Each row is a point on a landscape with many valleys, with its height.
From any point a ball rolls to the lowest of the 2 points nearest to it. It stops when none of these is lower. Distance is the straight distance between rows; heights are no part of it.
suvo: [ -1 -12   0  -3   0 -24 -20  -1  23   5   4  17   1  18   6  -2   6  -1
   4  11   3   8  15   3 -26  -4  28]  h=350
dena: [-18  -7  10  22  -9   9  15  35  20 -11  20  -2   4  -9  13  31 -22  15
  -6  -8 -12   1  -7  -4  22   1 -24]  h=253
nipa: [  8   7  -2 -16  14   5   8  -1 -32   3   5   4  -1   6  -2 -28  27  -2
   3  -1  14  -2 -14  15 -27   0  21]  h=476
sul: [-15   9  -4  -9  22  30  19  14 -23 -14   0 -20  -1 -14 -29 -11 -11 -10
   6  -4 -10 -14 -16  23 -14 -11   0]  h=451
Gelak: [ 17 -24   9   6  34  21 -33 -10  -4  19   2  -5  12   3 -12  -6 -13   2
  23   5  -5  -5 -15   3  -7  -9 -18]  h=503
Vamir: [ 34 -15  -5 -27   3  11  -5 -14  -2   1 -20 -10   8   2 -20  -8  -5 -19
  14   4 -11  -7  21 -10   2  -8  -1]  h=142
sani: [  5   4  -4   1   3 -12 -30 -24  12  40 -21  13  -9 -24  10   2   4   9
  -5   6 -11  -3  19  -5  19   9 -13]  h=308
vob: [-12   3 -10   3  15  44  29  25 -23 -34   7  -9  27 -12 -11 -17  -1 -16
   4   0 -24  -1 -16   8   6 -10 -10]  h=448
Bakeb: [ -8   3  12 -11   4  -1   9   5 -16  -5 -13 -27 -12 -18 -28   4 -16   3
   2  -3 -14 -16  -4  26   6  -6  -2]  h=507
dapuv: [-28   5  -6   3   7 -15 -39 -20  30  27 -14  22 -32  -6  -2  22 -22  21
  -6   6   2   5  33  18  -6  -6   6]  h=520
dison: [ -3  10  -7  17  -7  -9   4 -11   4  17 -20  -8  -3 -38   7  11   1   0
 -11   4 -27   0  16 -17  50   4 -24]  h=431
luzom: [  3  -6  -7 -13  21  18  -2   1 -29  13  -2   1  -2  -8 -19 -28   4  -5
   4  -3  -6 -11  -4  16 -19  -9  13]  h=486
Duvi: [ 31  -4  -7 -12   4 -10 -14 -44 -12  33 -17  -2 -16  -8   0 -11  10  -8
  -1   4  13   8   3  -8  -4  11  -5]  h=255
Zubin: [ -9   4  10  -3 -15 -35 -12 -25  30   0 -32 -16 -17   5  -5  31 -20   1
  -8  13  -4  -4  39  12  -2  -5   2]  h=378
Pek: [ 47 -14   4 -27  -4  12   6 -15 -25 -13  -1 -12  15  23 -17 -20   7 -18
  17   2  16  -3  -4  -9 -28   4  13]  h=77
danod: [-15   2 -15  -2   8  18 -23  -8  19  11 -27  14  -8 -22 -14   9 -24  -1
   1  13 -29  -5  34   2  27 -10 -10]  h=537
lebi: [  9 -11  27  -7 -28 -35 -11 -14  17   1 -28 -30  -9  -5   2  38 -16   7
   4   5  -7 -18  15   4  17   5 -10]  h=249
bafu: [-13 -14   7   3  10   4  -1  13  19 -14   7   0   3   9  -7  14 -34   6
   4   7  -2 -12   1  20 -20 -11   5]  h=246
Gen: [ -5  16 -14  -9   5  26  28  16 -29   3 -11 -11  -1 -37 -16 -20  17 -13
  -4  -6 -28   2  -6  -1  28  -7 -16]  h=466
zopib: [  2  34  -1 -13 -14 -11  28   1 -23 -15   1  -9  -9  14   9 -14  37  -5
 -12 -14  21  16 -10  -4  -6  13  18]  h=185
gup: [  5 -22   4   5  -1  13 -21  -5  21  -2 -19  -4  12 -19 -10  30 -41   4
  11  10 -31 -17  22 -10  33  -7 -32]  h=546
bovo: [-23  -9  -6   2  11  37  10  32 -14  -3  16  12   7 -20 -17 -14 -12  -1
   1  -5 -26 -15  -9  14  -5 -12   5]  h=414
kiral: [  3  11   9   4 -22 -20  -5   5 -13 -21  19   1  15  42  36   9  38   2
   2  -9  27   9 -30 -16 -12  17   5]  h=151
suni: [-11   9  -2  38  24  -9 -13 -22   5  45  -7   0 -28 -42  12  16 -21  24
 -15   6  -8   0  -1  11  15   2 -25]  h=654
Nipev: [-31  22 -16  23  15  11  25  15   5 -15  11   4  -5 -10   7  12   0   1
 -22   2  -8  15  -4  -6  12 -10 -11]  h=307
zom: [  6 -15   3 -16  11  17 -10   4   9  -1   0   9  14  16 -16  -8  -9 -13
  18   5 -10 -11  14   6 -18 -10  10]  h=191
nimo: [-11  11  15 -14 -19  -5  20  21   7 -26   0 -24   4   4  -9   9  -6   0
  -3 -10  -2  -4  -2  14  -6   0   8]  h=485
Fili: [  1  19  10  -8 -27 -32   7  -2  -4  14   1  -8 -14   4  19   2  31  10
 -10 -17  20  12  -8  -9   9  20   4]  h=216
nifov: [  8  -3  11  -7   3   9  18   7 -16 -15  -2 -24  16  13  -8   7 -10 -11
   9  -4  -9  -1 -16  -3  -2   1 -16]  h=487
mupu: [ 16 -18  29 -12 -37 -15  -9  13   8  -7   4 -18  25  16   3  18  -1   7
  22 -17  -6  -7 -10 -11  14  14  -8]  h=407
rume: [-19  24   5  -1 -12  -3  37   9  -7 -46   2 -18   4  25   1  -6  10  -9
 -13  -1  11  -1 -15  16 -25  -1  19]  h=473
rovud: [-11  35 -15  19  10  10  18   4 -29   3  -2 -10   3 -26  15   0  27  -2
 -12 -10 -11  19 -25 -20  31   2 -29]  h=198
zamuz: [ 43 -27   3 -12   0  -7 -18 -31   2   5  -9  -6  -2  34  -3 -13   9 -14
   6   6  31  16   8 -18 -24   1  -1]  h=421
Fuda: [-10 -24  13 -16 -10  -2 -17  12  20  -8  11   7   5  15 -10   8 -20   1
  18   2  -6 -12  10  22 -31  -1  23]  h=301
Nosos: [  8  18  22 -23 -31   1  23  11 -35 -12   3 -22  12  -3  -7 -11  22   1
  13 -25  -3  -8 -20  -2   8  18   2]  h=148
Zafas: [ 37 -31   1   2  -1   1 -26 -23  -4   5   9  15  16  35  12 -10  23  -7
  15   8  36  13  -9 -21 -23  11   0]  h=432
fibik: [ -3  -4  23 -18 -31 -21 -15   7  -7  22  -3  -9  -7 -13 -10  11  -1  19
  15 -16  -8 -20   4  16  20   8  10]  h=159
fer: [-11  12   6 -16 -21 -14  25  14  10 -39   7 -14  11  27 -12  -3   0  -8
  -3   1   5  -6  11  15 -30   0  24]  h=496
risel: [ 51 -19  14 -29 -11  16  -1 -20 -28  13   2   1   2  11 -15 -32  14  -4
  29  -7  23  -1  -3  -9  -9  10  12]  h=65
lubo: [-13 -17   0  30  22  -2 -16   7  24  12  20  17   1  14  23  13 -12  18
  -8   7  10   8  -2   6 -13  -4  -4]  h=377
Nek: [ 38  -5  -5  -5  -8  15   5 -16 -27 -31   5 -10  13  37  16 -12  24 -27
  12  -1  35  15 -16 -28 -14  18   0]  h=154
Piv: [ 40   0 -10 -32 -13   1   3 -34 -13   5 -36   3 -24 -15 -19 -29   8 -16
   5   9   3   3  34  -7  12   5  16]  h=228
fadu: [ 15  18 -13 -15   2 -18  15 -20   6  -4 -26  -7 -15   7  -8 -15  18 -17
 -17   6  10  14  21 -12   0  -3   7]  h=322
Vami: [-17  -9  12  -2 -17   8  14  38   5 -22  10 -19  18  -3  -2  19 -23   5
  16 -12 -13 -18 -11   9  10   1  -7]  h=373
vogin: [ -9 -17 -10  36  27  20   2   9   2 -20  26  32  33  22  15  -1  -3 -10
  -2  17  -2  -2 -18 -12 -11 -10  -1]  h=302
vikim: [  9   7 -16  -9  22  -8   6 -18  -1  -7  -8   2  -6  29 -10 -24  13 -19
  -8  19  22   3  10   5 -43 -14  26]  h=387
Zamu: [ 36   1  -5 -15   2   1  -6 -31 -27  32   1  17 -13   5   5 -41  34  -1
   7  -7  34  19  -4 -16  -6  15   6]  h=88
tof: [ 47  -5  -4 -22  -3  -5   0 -51 -22  19 -28  -9 -21  -9 -18 -28   5  -8
   5   7  15   0  10  -8  -9   5   9]  h=241
Befu: [ 12  -2 -11  12   1 -16 -23 -37  42  28 -28  19  -8  -9  12  11  -7  -3
 -13  19  -9  11  33 -21  19   1 -16]  h=370
doliz: [-11  -3  18  -2  -8 -18  -3   4  10   8   5 -16 -11  10   0  16 -11  13
  -3  -8   0   0   2  16  -5  -1   5]  h=556
rugar: [-15  26  -5 -14  -5 -23  -3  -4   1  26  -6   7 -26 -15  -3 -14  18   9
  -8 -11   0   4  14  16  -2   3  25]  h=286
mok: [  8  -9   6  -8 -13  -3  -9   8  10   4   4   5  17  -3   2  11   1  -5
   8  -5 -19   0   0 -23  25  -1 -21]  h=439
bala: [ 11   0  -1 -16 -17 -32 -13  -8  27   8   6  15  -4  24  14  -4  23   4
  -1   1  17  14  22 -13 -12   8  20]  h=305
suvaz: [-14  18  -2   9  15 -34   0 -14  14   3  -2 -13 -23  19   8   3   5   7
 -24   6  27  17   6  15 -26 -15  12]  h=767
rop: [-14  33   5 -12  -8  -4  30  11 -33  -9  14  -1   0  -1  -5 -23  35   3
  -7 -16  14  -1 -22  15 -15  11  26]  h=213
zud: [ 23 -21   3   5  10 -22 -30 -33  14  20  -3  -7  -6  31   9   0  13  -3
   0   7  32  15  -1  -2 -25   1  -1]  h=402
gokar: [ -9   6   2  -5  17  13  12  11 -34 -15   6  -1  12  18 -12 -23  10  -8
   8  -5   6 -13 -29  18 -29   0  18]  h=467
sol: [ -6 -18  -4 -10  14  21 -30  10   6  17   7  22   8  -1 -16  -3 -17   6
  16   3 -16 -15   8  16 -10  -4   6]  h=155
Mokik: [  1  16  -9  43  30  -6   3 -30   8  30 -13 -17 -12 -36  16  12 -22  16
 -27  18  -3   6 -11  -2  17  -3 -29]  h=677
Pir: [ 27  -9  -5  -2   1 -16 -37 -45  21  39 -29  21 -12  -7  12  -5   6  -2
   0  14   0   7  32 -14   9   7  -7]  h=335
Losed: [ 36  -7 -12 -20 -21   9  14  -4  -6 -24   2  12  23  22   1 -25  23 -35
  10  -2  13  13  10 -36  -7   9   3]  h=165
bot: [  4   6  14 -19 -28 -11   7  15 -16   7   4 -14   0 -16  -7  -5  14  14
  11 -25  -5  -8 -10   5  15  12   8]  h=129
turi: [  8  -6   2  16   0   7  22  -2  14 -26 -30 -27  11 -17  -9  25 -22 -16
 -11  20 -23   1  16 -20  41 -16 -37]  h=488
Tugez: [ -4 -16   8 -33 -13  18 -22  19 -11   9   2  15   8 -13 -29 -10   2   8
  33 -10 -15 -25  15  16   7   1  23]  h=195
Panim: [ -5  20 -23   9  11   5  22   1 -17   3  -1   2   5 -13   7 -19  22 -16
 -15  -3  -9  18  -7 -19  22  -1 -15]  h=163
segip: [  1 -11  -7   0  30  32   0   8   2 -15  -6  -2  15   2 -23  -7 -29 -16
  13   9 -16 -16   7  12 -18 -21  -2]  h=227
Palod: [-24   7   2  12  11   9  13  13 -15   7  -1 -20 -20 -29 -14   9 -25  18
  -6  -9 -10  -9 -16  25   2  -4  -7]  h=533
zik: [ -9  16 -26  21  24  14  16   5   7  -7  -2  12   4  -5   4 -16  11 -10
 -22   7  -9  15   4 -13   5 -14  -9]  h=221
Bageb: [  0  24  -8 -32 -18 -16   6  -9   2   8 -23  12 -23 -15 -13 -19  21   4
  -7  -6  -5  -1  38   5   5   3  33]  h=329
Notut: [  0  -7  -1  -9  17   9 -37 -13   5  32 -15  17  -5 -14 -16   2 -16   6
  17   2 -16 -16  17  13   7  -3  -3]  h=111
let: [ 19 -18  17 -20 -25 -13 -18   0  11  13  -6  -5   9   8  -1  14   1   1
  21  -7  -6  -7   6 -12  18   8  -7]  h=422
Pon: [-31 -22   6  26   6  -4  -2  12  13 -14  30  16  -8  15  11  12 -22  19
  -2   5  18  -3 -19  31 -37  -3  20]  h=709
bukag: [ 21  -6  -4 -21  14  21  11   1 -15 -12 -15 -14  14  -2 -29 -25  -3 -25
   5   1 -11  -9   9   0  -3 -10   2]  h=117
biko: [ -2   6  17  -9  -5 -26   2 -11  -7   7 -20 -30 -18 -12  -8  15  -9  11
  -1  -1   0 -12  -3  19   0  -2  -3]  h=528
Vuze: [-33  11   6  -6 -10 -24 -20 -19  31   9 -20   1 -35  -6  -4  30 -32  14
 -10   5   2  -6  35  26  -6  -8   8]  h=452
gek: [-24  -3  -9   8  15   8 -28   2  35  12  -2  34 -18  -9   4  17 -30  16
  -7  11  -2   2  31  15  -3 -14   7]  h=584
Dofop: [  3  -5  18  -3  -9 -22  -4   1   7  -8   4 -19   8  29   2   9  -5   7
   5  -2  14   1  -8  10 -29  -1   8]  h=535
mozo: [-29 -23   5  12  -4   0  -3  22  31 -18  28  32 -10   3  12  21 -35  15
  -3   3   8  -1   1  32 -21  -4  26]  h=678
Fulev: [  0  18   1  12  19 -29   7 -33   5   9 -17 -18 -21   8   5   7   1   1
 -24   6  18  12   0   5 -11  -7  -9]  h=740
reril: [-10 -29   3  22  17   5 -42   7  30  25  17  24   2   2  15  19 -18  23
   7   0  -2   6   3   0   0  -5 -13]  h=434
nepe: [ 13  -2  -9   5 -15  10  17   2   0 -50  13   3  40  39  21  -1  18 -23
   5  12   9   8 -16 -25  -7  12  -4]  h=200
zibe: [ -2 -26 -12   4  23  37   7  13  -4 -22   9  14  33   5 -18 -20 -17 -19
  16  16 -25 -18  -5   8 -24  -8   8]  h=252
peviv: [ -6 -29  23  -9 -26   7 -10  26   8 -12  22   9  24  18 -10   9 -18   6
  20  -5 -13 -30  -1  16 -15   6  21]  h=327
Lusi: [  5 -21  18  -4  -4  -2 -28 -12   7  23 -23  -8  -6 -14 -13  16 -22   8
  14   4 -17 -16   6  10   8  -1 -13]  h=153
Vopip: [-28  24  -6  21   8  -5  25  19   3 -17  14  -5 -15  -2  16   7  -3  14
 -26  -3  11  11  -5  10  -7  -7   6]  h=393
teso: [-15  11 -18  32   6   4  -5  -6  19  24  -5   3 -14 -41  12  16 -13   7
 -17   9 -24   2   9  -9  37  -3 -25]  h=390
vuke: [-37  -7  -9   2  -7   8 -19  16  29  -2  18  42 -18  -9   7  18 -25  18
   1   3   1   0  16  22 -11  -7  21]  h=637
gosov: [  2 -17   8  14  34  20  -9   5  -2  -2  15 -14  19  10  -6   2 -25  -1
  14   4  -5  -8 -20  10 -18  -7 -20]  h=515
zedo: [-26   0   6 -10   1  30  22  30 -11 -29   7 -17  -1  -6 -27  -6 -27  -4
  -2  -1 -14 -20  -4  36 -22 -13  14]  h=470
pil: [-12 -16 -19  16  24  26   9  13   2 -21  15  28  29  11  -4 -23  -1 -20
   0  14 -15  -4 -14  -8 -17  -9  12]  h=271
Rif: [-33  12   2  17  -3 -15  20  22  12 -27  19   4  -6  20  16   9   0  11
 -18  -1  15   5 -13  10 -26  -3  20]  h=459
Boli: [ 44 -23  24 -27 -18   1 -11 -32 -36  33  -7  -9 -16   2  -9 -19  20   3
  25 -13  25   3 -11  -4  -9  17   8]  h=56
laba: [-19  -3   0  34  20   2   8  15  22  -6  26   5 -10   1  19  27 -21  28
 -18   1  14  12 -14  14  -9  -1 -10]  h=267
Kig: [-12 -22  12 -22  -4  24 -36  20  -6  21   6  22  -1 -12 -23   5 -28  13
  32 -11 -11 -25   0  29  -4   1  14]  h=188
kopu: [-35  -1 -12   1 -20  21   6  44  12  -7  25  23  -2 -31   2   6   3   2
  -1  -9 -26  -4  11  -4  41   4  -9]  h=521
Lagut: [ 37 -10   8 -21 -17 -17 -15 -36  10  10 -31  -9  -8  -6  -7   2   3  -5
   4  11   2  -1  26 -14  10   8  -3]  h=186
masab: [ 16  14  -9  10 -13  -2   4   0 -15 -32  12  -6  20  38  36   7  29 -17
   5   0  18  15 -21 -29   2  15  -8]  h=183
Nasit: [ -1  -3   2  11  21  -2  -9   1   7   7  11   3   3  17   8   1  -4   2
  -3   5   8   5  -9   4 -15  -8   0]  h=430
gaf: [ 26  -4  10 -21  -1  10   9  -3 -23  -8  -6 -26  10   5 -24 -15   3 -14
  15  -4   4  -9 -12   6 -12  -1   1]  h=95
vilu: [  6  31  -5  -5 -17  -9  30  -5 -27 -13 -12 -20  -5  -3   9  -5  26 -15
 -11 -10   0  15 -16 -17  22  15 -14]  h=244
soka: [  2  15 -10  20  29  -5  10 -22  16  -1 -19 -25 -11   4   2   7 -18   1
 -25  17   7   8  -3   2 -13 -18 -16]  h=717
zitu: [ -7  29  -6   0  16  12  22  -7 -24   1 -18 -21 -15 -38 -17 -16   8  -6
 -18   0 -12   5 -10   4  22 -13 -17]  h=481
duf: [ 21   6 -14 -10  16   9   3 -15 -25  15   1  10  -3   0   2 -31  29 -10
  -5   0  16  13  -6 -18  -4   2   0]  h=110
Dagik: [-20 -19   5  20  23  13 -15  10  28   5  11  13 -16  -5   4  27 -42  18
   1   7   3  -5  -1  24 -17  -8   1]  h=118
duz: [  7 -17  20 -28 -20   2 -29   1 -16  27  -8   5  -2 -18 -20  -4   4  13
  29 -19 -13 -24  13  16  20   5   8]  h=184
femin: [-30   5 -13  16   7  19  20  28  -5 -16  27  39   9  -9   3 -16  11  -3
 -15   0 -13   5  -8   1  -4  -5  16]  h=565
rimik: [  9  24   4   3  -2 -25   2 -17 -28  23   1 -10 -24   5  24   0  32  14
 -14 -12  21  14 -25   3   4  17  -3]  h=193
mol: [  3 -13 -14   9  14  12  -2  16   3  -3  23  33  31   7  10 -14  15 -13
   7   6 -12   9  -4 -26   5  -2  -3]  h=363
foti: [  0 -24   1  19   6   5   0  13  13 -13  17  21  30  25  20   6   0 -12
   7   9  -2   5  -8 -18  -1  -5 -10]  h=336
dati: [ -6  38   9  -9 -37 -29  34   7 -19 -13  -9 -25 -12  -5   6   3  33   4
 -18 -16   8  10  -7  -8  18  14   0]  h=214
fudo: [ 24 -19   1   6   5  -6 -14  -9  -6   3   9  -1  12  34  23   4  19  -6
   7   0  23  11 -17 -22  -6   5 -12]  h=442
mede: [ 16  10 -12 -16   9 -12   0 -23   1   6  -2   6 -15  15  -6 -21  24  -8
  -5   9  23  14  10  -5 -17  -4  24]  h=359
ruga: [ 10  40 -16   7   2   2  17 -13 -39  -3  -2 -15  -2  -5  27  -2  31 -12
  -3 -13   5  20 -31 -27  32  15 -20]  h=222
votat: [-21   0   7  15 -21   0  17  26  15 -14  -4 -19  -6 -18   4  26 -19   8
  -9  -6 -18  -1   5  -3  39  -5 -24]  h=344
levaz: [ 18 -23  13 -13   0 -13 -34 -17  17  23  -4  11   1  26   8  -4  10  -1
  16   1  14   7  16   2 -19   0  12]  h=381
Nofeg: [ -3  -8  -5  22  43  37  -1  11 -22  -5  18   0  22   4   1 -12  -6  -3
   7   5  -4 -10 -30   0 -10 -11 -15]  h=505
kuval: [-23   3   6 -19 -14  17   9  21 -14 -20 -13 -24  -5 -16 -34   1 -19  -2
  13  -4 -14 -25   9  31   0  -8  17]  h=490
ser: [  7   1  -8  13   4   7   6  -6   9  -1 -16 -15   6 -24   3  11 -12 -11
  -9  13 -25   6  11 -21  36  -6 -35]  h=457
Kebin: [-12  11   1   3  12   0  16  10 -15 -19   3 -14   3  17  -5  -6   1  -3
  -8   0   9   2 -13  15 -26   0   7]  h=450
dipo: [-25 -14  15 -13 -36  15   6  42  11 -29  20  -3  16  -1 -12  10 -21   3
  20  -8 -14 -30  -4  27  -4   6  10]  h=348
Rifoz: [  4  -6  -6   0   0  19 -22 -25   8   7 -41  -1   5 -32 -17  17 -31   0
   2  17 -34 -20  32  -8  36 -12 -23]  h=558
Zukoz: [-14 -15   7  -3   1  25   3  31  -3 -11   8  -1  20  -6 -14   2 -15  -1
  15  -7 -24 -15  -7  11   4  -4  -8]  h=395
Moti: [ -6   0 -12  -5  -8  -3 -10   5  18   4  -5  20   4  -7  -2   2   4  -3
  -2   0 -22   6  27 -22  25   1  -2]  h=468
kofa: [  5 -12   7  -7  25  18 -22  -1 -23  28   4  -1   7 -10 -16 -12 -12   4
  20  -3 -11 -18 -18  15 -19  -5  -1]  h=495
puf: [ -3   6  -4  -1  26  -6   6  -8  -8  -9   8  -9 -12  17  -9 -12   1  -3
  -8   6  19  -2  -6  23 -40 -18  23]  h=420
kezem: [-19   7 -22  -4   3  14  -9   8  24   3 -23  28  -4 -21  -8  -7  -5 -13
  -7   6 -28   4  47 -15  32 -10  -3]  h=504
vit: [-13 -19  -3  20  47  16 -18  -4  13   4  17  15   0   8  -8  -1 -27   7
   0  12   6  -9  -6  26 -37 -25  18]  h=755
fav: [ -2  13 -10  -7  16  39  27  20 -43 -13  -1 -12  18 -24 -19 -24  13 -13
   9  -8 -21  -4 -28  -3  19  -4 -13]  h=456
Derez: [-16   8  14  -4 -29 -13  11  16  16 -17 -15 -28  -9 -10 -10  26 -15   5
  -8  -3  -7 -11  18  12  17  -2   3]  h=449
bona: [-13 -17 -13  13  -1   4  -7  21  19 -11  24  47  22   6  12  -3  10  -4
  -4   6 -22   0   7 -17   5   4  11]  h=391
soge: [ 29   7 -25 -12  -8   2  14  -9 -18 -17  10  24  10  19  12 -24  44 -27
  -1   3  28  19   2 -38  -2  10   8]  h=145
Vobuv: [-19 -18  -5  29  29  12   6   3  12 -21  19   7  -3  22   0  12 -24   9
  -6  19  20  -5 -12  26 -43 -20  16]  h=733
feka: [-19  12  -4  31  10 -11  -9 -11  -1  47   7   3 -17 -39  25  10   1  23
 -16 -11  -9   5 -13   2  35   9 -31]  h=628
Sibe: [ 26  13   5 -11 -20 -14   5 -13 -29   7   5  -3  -2  15  14  -6  31  -2
   4 -17  27  11 -16 -26   3  19   1]  h=181
zegu: [-13   7  17  11 -20 -16   9  15  -8 -28  26  -1  22  32  26   8  16   9
   1 -10  15   1 -36   9 -20  16  14]  h=108
paban: [  8  -5  12 -24 -31 -13   6  15   1  -9  15   8  22  12  -6 -11  18  -6
  14 -12   6  -3   2  -6  -8  12  27]  h=360
tun: [-26  -1 -13  31  15   2  11  16   5 -17  31  28   5  10  18  -6   9   1
 -18   2   7   5  -8  -3  -2  -7  13]  h=591
vafis: [ 19  36 -17  -8 -11 -15  16 -15 -26 -18   0 -10 -12  27  24 -12  39  -8
 -15  -6  39  22 -13 -22  -3  19   4]  h=150
zopa: [  5 -17  28   7 -11 -18 -15 -10   9  14 -21 -28  -7 -16 -10  37 -35  10
   4   4 -19 -19   0  11  22   2 -25]  h=199
lagu: [-28  24   4  23  10  -4  20   8 -12  13   4 -13 -30 -28   7  15 -14  29
 -26 -13   7   0 -24  21   5   0 -15]  h=571
rab: [ 10  14   1 -16 -25 -33   7   4   6  -2  10   6   2  18  11  -2  35   2
  -8 -10  23  13   9 -17   2  12  22]  h=260
lomar: [-12  -9  -4  26  13  14 -14   1  30  19  -8   4  -6 -30   0  30 -32  16
  -2   5 -19  -6   9  -1  26  -7 -23]  h=323
vedam: [  1 -18   8  11  -2   2   5   3  22 -11 -17 -27  11  -6  -6  33 -36   1
   2  10 -24 -10  11  -9  28 -10 -28]  h=522
vev: [ 23  -2  -3 -11 -10   9  22   1 -11 -31   8   0  31  26  -2 -13  13 -26
   9   1   6   0 -11 -23 -12   4  -3]  h=182
dek: [-14  -6   7   7  -1 -18   8  11  15 -27  13  -1   5  34   7   7  -6   3
  -2   7  18   0  -9  23 -37  -4  28]  h=506
bovur: [-14  21  -3 -13  -2 -13   6  11 -22  14  16  10 -15 -12  -3 -23  28   8
  -6 -17   8   5  -5  18  -9   5  26]  h=245
neb: [ 14   0  -2   6  12 -17 -22 -31  -5  44 -13   5 -12 -11  12 -10  13   7
  -7  -1   9   9  -5  -3   8   4 -16]  h=277
kivip: [ 26  -3   2 -38 -18  -6 -10 -24  -2   3 -36   3 -12  -9 -20  -7   4  -5
  16   5  -7 -10  40  -1   9   1  17]  h=208
nela: [ 10 -18   0  24  16   2 -21  -8  32  18   0  11  11   1  19  19 -18   0
  -1  10 -11   8   5 -25  19  -3 -29]  h=477
Kamaz: [  1  -6  13  -7 -30  -1  13  31  -2 -24   8 -14  30  12   2   4   5   0
  17 -15 -12 -11 -15  -6  10  13  -8]  h=394
kada: [-30   8   1   4 -22   0  11  17   8 -13 -22 -21 -12 -35 -12  19 -17   5
 -16   3 -18 -10  20   7  39  -5  -8]  h=404
kegib: [  4 -31   2  14   9  -1 -45  -7  27  29  -3  18   5  -8   9  20 -31   9
  13  10 -19  -5  15 -10  14  -6 -21]  h=471
Demu: [  0   7   1   1  15   5   6   8   0   3   3  -4  10  -2  -4  -5  -4  -1
  -2  -1 -13  -3  -8  -1   7  -4 -12]  h=465
Fepi: [  1  17  -8 -24 -17 -10  11   6   5  -4  -4   8  -2   0 -13 -17  20 -11
  -1  -3   4  -1  28   4  -9   1  28]  h=358
tena: [  9  -1 -19  24  19  -5 -13 -17  34  17 -14   9   7  -6  12   8 -18  -4
 -12  21 -12  16  23 -28  20 -15 -28]  h=429
Leton: [-36   2 -22   5  -9  22  13  42   1  -6  26  35  10 -24   0 -10   9 -11
  -5  -2 -25   1   9  -7  19  -5  11]  h=544
ses: [ -4 -20  16  -7 -22  -6  -5  25   3  -3  25  12  21  11   2  -4   5   4
  19 -12  -5 -11  -9   3 -10  10  10]  h=345
tuli: [ 44  -2 -22  -8   7  15  -1 -30 -26  -9   2   0   1  30   2 -26  24 -22
   7   5  41  14  -8 -36 -12  16  -3]  h=141
pumes: [-21  12 -14   6  26  42  22  26 -18 -19   6   1   7 -24 -25 -24  -5 -16
  -6   4 -25 -10  -4  17 -11 -21   3]  h=433
pur: [ -3  13   4 -32 -40 -14  12  11  14 -13   9   5   7   2  -5 -10  27   8
  11  -9   1  -6  20  -1   2   9  39]  h=374
Pedi: [ 13  17 -15  39  33  -4   2 -42   9  16 -29 -28 -10 -11   8  11 -22   2
 -28  29   2   9  -9  -9   0 -16 -27]  h=696
dat: [-25  17   3  17  -3 -41   6   1  18   0  14 -10 -26  19  20  16   3  22
 -19  -3  29  16   0  17 -19   0  18]  h=798
mesis: [  1  -4  15   9 -11 -27 -14 -17  38  11 -21 -13 -12   2   5  28 -19   9
  -8   7  -9  -1  23  -8  18   1 -12]  h=313
Vas: [-37   1  -8   1 -23  -1 -10  38  22   0  23  39  -4 -20  12   8   2  10
  -3  -9 -12  -4  14  -3  21   2  10]  h=484
Zegik: [ 35   1   7 -15  -6  -7 -10 -36 -31  25  -9  -7 -21   5   6 -18  22   6
  11 -12  38  10 -20  -8  -6  24  -6]  h=70
ges: [  3  25 -12   5   6 -11  -1 -14 -22  24  -2   4 -14  -6   6 -17  28   0
 -18  -3  15  13 -11  -7   7   6  -4]  h=149
favir: [-29   0  -9  12 -10 -13   4  29  19  -3  27  38   5  -2  27   1  15   6
 -10  -7 -11  11   3 -17  12   5   8]  h=436
giki: [-26  -2   7  32   3  10  21  31  17 -20  23  -1 -11 -10  16  44 -31  32
 -11  -4   7   8 -17  11   7   0 -17]  h=80
Dobe: [-12   3 -10  18  28  17   0  13 -14  10  17   8   6 -14   7  -9   1   5
   0  -5 -12   0 -21  -2   6  -5 -17]  h=489
rufu: [-22  27  -5  24  10 -12  10  -3  -7  26  -7  -7 -25 -37  14   7   4  17
 -21 -10  -7   7 -23   6  17   7 -17]  h=604
zal: [-13 -17   6  23  28  12 -24   0  22  22   3   1 -13 -21   3  21 -42  27
   1   4 -11  -9  -4  14   1  -9 -22]  h=243
detuv: [ 41  -1  13 -16 -27  -1   3 -15 -34 -14  14  -2   7  27  18 -12  30  -9
  20 -13  43  13 -21 -30  -6  26   8]  h=166
zuk: [ 50 -18  11 -24 -18  -4  -3 -23  -6  -1 -23 -15   0   8 -12   1  -1 -15
  14   5   7   3   8 -18   6   4  -9]  h=164
sele: [ -9  31  15 -10 -32 -17  26  22 -22 -13   4 -23   2  -1  -2   3  19   6
  -9 -21   3  -2 -21  12   0  12  11]  h=174
tovad: [ 26   7 -13  -3  -2 -20  -1 -34   8  14 -16  -5 -12  11   5  -5  13 -16
 -15   4  16  19   9 -21   4   6  -5]  h=283
Bituk: [ 40  14  -7 -14  -9 -11  17 -25 -20 -13   2  -2  -5  26  14 -20  31 -19
  -8   2  38  18   0 -33 -11  12   8]  h=119

For each start below, name the point where the ball stops.
kofa | Boli
tof | Boli
zamuz | Boli
Vobuv | Notut
danod | Dagik
Gen | Dagik

Write out the way that a ball takes from each point below.
Rifoz | danod, kezem, Moti, mok, let, mupu, Kamaz, Vami, dipo, peviv, Fuda, bafu, Dagik
kuval | zedo, sul, pumes, bovo, Zukoz, Vami, dipo, peviv, Fuda, bafu, Dagik
tena | Befu, Pir, sani, neb, Duvi, tof, Piv, kivip, Lagut, zuk, Vamir, bukag, gaf, Pek, risel, Boli
